Points on a hilly landscape, in no order, each with its height.
A climber steps from a point to whichever of its 3 nearest points has the largest rise for the distance, and stops where none of them is higher. Distance is the straight distance between rows; heights are no part of it.
J_925 height 60.0: [ -8   4  14  15  25  21  22  -8  -6  25  -2 -25  -5   6  25]
J_610 height 66.6: [  7   8   3   8   0   5  15  -5 -13   4   2  -7 -19  14   0]
J_804 height 24.9: [ -3  14  16  10  -3   6  16 -15  -9  -5  20 -22 -16   2  27]
J_510 height 26.0: [  3 -13   4   2 -11  -1  -5   1  17  -9   7  -3  11  -6   7]
J_669 height 77.7: [ 18 -17 -10  -4  12   9 -17  -2  -5  18 -34  -6   4  28   2]
J_170 height 78.6: [  6   3  -2 -11  16   5 -11 -21 -16  11 -11 -42   0  13  34]
J_580 height 33.3: [ -7  -3 -16  -8  10  -3 -19  28  10  -5 -22  24  13  -7 -36]
J_199 height 64.3: [ 12   2 -13  -1  11   8   9   6 -11  14 -21  13 -12  21 -20]
J_417 height 56.1: [ 16   8 -19 -19 -12  -4 -14   8 -11 -13 -13  13  -8  11 -21]
J_288 height 81.1: [-14   3  14  18  -8  -2  24   0  13   8  29  19   1 -19  -4]
J_695 height 33.2: [  7  -7 -16 -14  -7  -7 -22  13   8 -14 -17  16  12  -2 -15]
J_704 height 76.7: [  6 -12   0   9  23  10  10   0  -6  25 -19 -11  -3  21   0]
J_359 height 77.4: [-16  12  -5   3  -4 -13  10  21   0  -5   3  32  -4 -19 -35]
J_889 height 17.8: [ -9 -19  17  14  -2   6   7  -8  21  -2  21  -5  13 -14  25]
J_181 height 27.3: [ -3 -15   2   6  -3   0   3  11  20   3  -3  11  15 -11 -11]
J_374 height 85.4: [-15  17  -2  -3 -19 -30  -8  10   3 -21  16  29   4 -26 -28]
J_624 height 27.1: [ -7  -5  -5   5   2   0   3  20  19  -1  -7  20  10 -11 -26]
J_583 height 89.8: [-13  11   3   4 -12 -15  11  10   3  -8  15  29  -6 -21 -24]
J_67 height 79.4: [ 16  13  -1 -13  10   5 -11 -20 -32  15 -17 -38 -15  22  24]
J_938 height 44.5: [-18  10  18  14  26  23  24  -9 -10  21  13 -28  -4  -4  30]
J_362 height 85.9: [-13  11   9  10 -15 -12  19   1   9  -3  32  25  -6 -22 -10]
J_784 height 70.4: [ 12  -1  -5   8  12   8  13   1 -11  14 -10   5 -14  22 -12]
J_639 height 29.4: [  8  -8   3   3 -13   2  -2  -7   5 -12  12  -8   3   1  17]
J_478 height 42.6: [ -9 -14  12  13  -4   7   8   3  22   1  13   4  16 -11   8]
J_99 height 78.2: [-12  11   7  -3 -26 -24   0   3  12 -18  26  24   5 -28 -14]
J_208 height 77.3: [  1 -10   3   8  25  14   6  -8  -3  23 -13 -33   7  13  23]
J_295 height 27.4: [ -6  -7  -7   2   8   0  -5  27  11   0 -17  22  12  -8 -31]
J_922 height 76.1: [-15   1   3  -7 -27 -28  -6   2  17 -20  23  23  15 -34 -11]
J_103 height 77.9: [  7  -8   1  -6  15   8 -10 -15  -7  19 -15 -37   7  15  28]
J_262 height 59.2: [  3   9   3   6   0   4  20 -10 -14   5   8 -13 -18   9   9]
J_338 height 53.9: [-14  12  -9  -2   1 -13   2  26   0 -10  -7  33  -2 -13 -44]
J_484 height 77.8: [  9 -13  -5  -1  13  10 -10 -11  -8  18 -17 -35   7  18  21]
J_379 height 79.6: [ 22 -13 -12  -8   8  -1 -24 -15 -15  16 -26 -19   1  28  11]
J_799 height 26.1: [  8  -8  -1  -2 -13  -3  -8   1   9 -12   2  -2   4   0   3]
J_175 height 75.1: [-19  -4   6  -6 -25 -28  -9   2  24 -16  26  25  20 -35  -7]
J_489 height 64.6: [-15  -8  14  21  -2   4  20  -1  19  11  22  10   8 -18   5]
J_315 height 37.8: [  4  -4 -15 -18   3  -6 -26  21   9 -18 -24  18  11  -1 -25]
J_32 height 38.9: [ 15  15 -20 -15   4   4  -5   6 -18   3 -20  21 -15  24 -31]
J_691 height 69.1: [ 10   5  -5   4   4   5  15  -3 -14   8  -6   3 -18  18  -7]
J_173 height 69.6: [ 13   6  -4  -5 -11  -1   5  -5 -10  -6   6  -2 -14  10  -2]
J_743 height 68.6: [ -3  -6   6  -3  22  19   1 -13  -5  20 -12 -42   8   5  37]
J_432 height 12.5: [-13  11  19   6  -3   7   7 -19  -6 -10  28 -22  -7 -12  41]
J_18 height 4.2: [-12  -8  21   8  -3  11   1 -17  16  -8  23 -19  11 -17  40]
J_546 height 40.3: [ -4  -1 -23 -23  14  -9 -36  24   3 -15 -27  23  15  -1 -34]
J_582 height 88.5: [  3   6   9   2  -9   4   8 -14  -6 -10  19 -17 -10   0  24]
J_692 height 43.7: [ 12   7 -23 -28  -1  -8 -35  16  -6 -21 -20  21   0   7 -29]
J_715 height 77.5: [ 14   7 -11  -5 -15  -6  -1  -2 -11 -11  -1   6 -14  11  -9]
J_672 height 28.4: [ 11  -7  -7  -8 -16  -7 -14   5   6 -12  -5   2   6  -3  -2]
J_815 height 10.2: [-18  19  26   3   6  13  15 -24 -15  -3  29 -23 -18 -11  40]
J_570 height 79.5: [ 21  -2  -9 -10   9  -1 -20 -19 -22  11 -22 -28  -7  29  18]
J_976 height 29.6: [  1 -10  -8  -2  -6  -4 -12  14  15  -8 -14  13  17  -5 -16]
J_589 height 16.3: [ -4  -3  17   6  -8   3   3 -17   4 -13  24 -19   3  -5  31]
J_52 height 85.5: [-14   4   5  14  -7  -3  21  10  11   5  10  26  -2 -15 -21]
J_159 height 73.2: [  9  -4  -7   1  14  11   8   6  -9  24 -23   7  -9  24 -15]
J_120 height 90.1: [  9   2   4   0 -10  -1   5 -10  -7 -10  15 -12 -10   5  12]

For each start below, name the point where the climber stops.
J_815 | J_120
J_489 | J_583
J_295 | J_715
J_624 | J_715
J_315 | J_715

Write out the way that a climber takes from each point below.
J_432 | J_804 > J_582 > J_120
J_589 | J_582 > J_120
J_67 | J_570 > J_379
